Each row is a point on a tangle of strands that fork, close into loops and nearly touch. The rows are in no order.
In the rows, 128 means zero.
Two points are linked if the straight distance between their rows is under 44.7.
<218>: [134 139 127 108 101 122  92  82]
<397>: [138 132  94 115  96 146 164 145]
<317>: [139 107 142 126 197 153 133 177]
<290>: [131 171 119 134  94 109 157 109]
<621>: [110  83 146 111 172 127 140 185]
<307>: [148 139 144 129 106 179  63  83]
<320>: [106 117  75 154 100 115 193 133]
<615>: [132 100 101 110 129 153 143 169]
<750>: [121 110  83 154 139 146 158 159]
<637>: [126 182 140 192 121 101 140 108]
<372>: [132 159 137 147 153 118 126 108]
<159>: [121 154 139 174 117 124 103  84]
<291>: [130 184 141 198 105 108 125 103]
<917>: [121 166 100 174  86 123 198 134]
<894>: [150 139 133  90 139 140 130 141]
<31>: [113 127 120 117 123  78 174 112]
<114>: [115 151 126 147 100  93 124  77]
<945>: [132  99 129 142 196 155 140 182]
<270>: [128 101 158 141 168 152  69  90]
<988>: [134 101 160  83 174 140 111 180]
<951>: [127  96 148  58 120 124 124 170]
<220>: [153 142 135  98  97 161  62  90]
<190>: [120  97 160  87 164 116 126 173]
<95>: [110 145  88 173  99 121 198 132]
<5>: [108  93 145 137 144 106  97  77]
<371>: [100  83 152  79 128  94 149 167]
<49>: [149 195 133 152  92 132 126 118]
<935>: [112 114 111 152 154 115 184 145]
<351>: [118 100  63 163 160 138 123 180]
<521>: [106 111 125  99 114  63 170 113]
<807>: [149 191 137 152  88 134 104 106]
<865>: [113 170 132 182 137  90 166 106]
<237>: [135 162 134 150 148 123 150 128]
<625>: [119 161 115 147 104  99 183 112]
<699>: [145 153 148 159  94 170  70  89]
<801>: [113  98 159  70 138 104 126 164]
<322>: [134 103 156 100 156 128  64 109]
<712>: [110 135 114 158 145  98 193 129]
<189>: [127 106  71 150 142 156 134 171]
<594>: [ 97  75 138  91 132 112 147 181]
<244>: [110 115  88 133 109 112 190 136]
<69>: [143 114 167  82 173 130  88 155]
<87>: [155 195 124 153  88 150 150 142]
<135>: [133 131 146 110 157 114 107 118]
<415>: [121  89 101 162 182 152 141 181]
<267>: [144 126 145  68 129 120  92 128]
<27>: [144 121 146  98 136 141  62 101]
<77>: [153 129  99  79  93 169 140 159]
<225>: [130  97 139  88  96 131  75  76]
<763>: [126  81 136  80 144 159 112 203]
<144>: [157 163 132  97 131 148 112 127]
<199>: [134 174 126 168 132 133 166 135]
<989>: [153 116 114  64 104 158 129 163]
<553>: [132 156 109 165 123 148 176 144]
<468>: [145 115 147 105 181 149 125 170]
<277>: [137  89 111  96 132 161 122 186]
<104>: [114 136 127 142  91 106 112  62]
<128>: [137 156 110 120 101 134 164 128]
<524>: [135 146 141 128 162 117 114 115]
<402>: [111  78 154 112 132 111  85  84]
<318>: [105 124 143 178 154 103 112  76]
<207>: [102  75 108 142 161 113 165 168]
<841>: [122  88 147  99 120 120  76  84]
<133>: [124 166 129 144 111 101 135  93]
<396>: [127 127 155 170 140 154  82  80]
<704>: [100  68 125 107 143 126 140 189]
<858>: [141 136 124 117 144 139 151 147]
<657>: [107  92 108 148 157 116 176 159]
<820>: [147 157 131 102 115 134  94 104]
<71>: [146 149 155 179  85 171  78  88]
<744>: [106 156 133 179 143  80 150  91]
<146>: [150 113 127  48  98 151 121 167]
<501>: [105 143 135 180 148  83 132  81]
<824>: [107 112 140 152 148  97 108  74]
<788>: [151 126 138  85 115 158  57  95]
<971>: [111  83  84 163 174 138 132 183]
<606>: [138 123 141  88 138 112 100 115]
<593>: [122 142 151 191 120 140  94  78]
<883>: [143 119 146  52 111 115  83 124]
<687>: [133 112 157 152 154 164  70  84]
<113>: [135 108 162  89 163 121  70 128]
<975>: [146 129  84  94  85 164 149 153]
<717>: [129 117 109 112 125 132 164 151]
<726>: [134 170 140 163  96 134  96  90]
<55>: [118  87 130  63 102 124 139 177]
<938>: [124 129 131 126  99 120  98  69]
<286>: [135 185 113 175  79 125 180 132]
<837>: [129 137  95 159 126 151 173 149]
<536>: [115 138 115 136 126  90 183 116]
<497>: [146 193 121 175  75 135 169 141]

How many points has the smallest loop of links through each point below? Write none if it is on no loop.
<717>: 13
<594>: 6
<536>: none
<320>: none

A tip is a point with one link. Name the tips that can be reached along the links from each point below, in the order of the rows.
<267>: <71>, <883>, <55>
<938>: <521>, <763>, <207>, <146>
<841>: <291>, <225>
<593>: <270>, <244>

Name the points in between on the shortest way along the links from the first point to the second, in order.
<189>; <415>: <351> <971>
<146>; <615>: <989> <77> <975> <397> <717>
<371>; <69>: <801> <190> <988>
<290>; <657>: <625> <536> <712> <935>
<286>; <726>: <497> <87> <49> <807>
<637>; <824>: <865> <744> <501> <318>
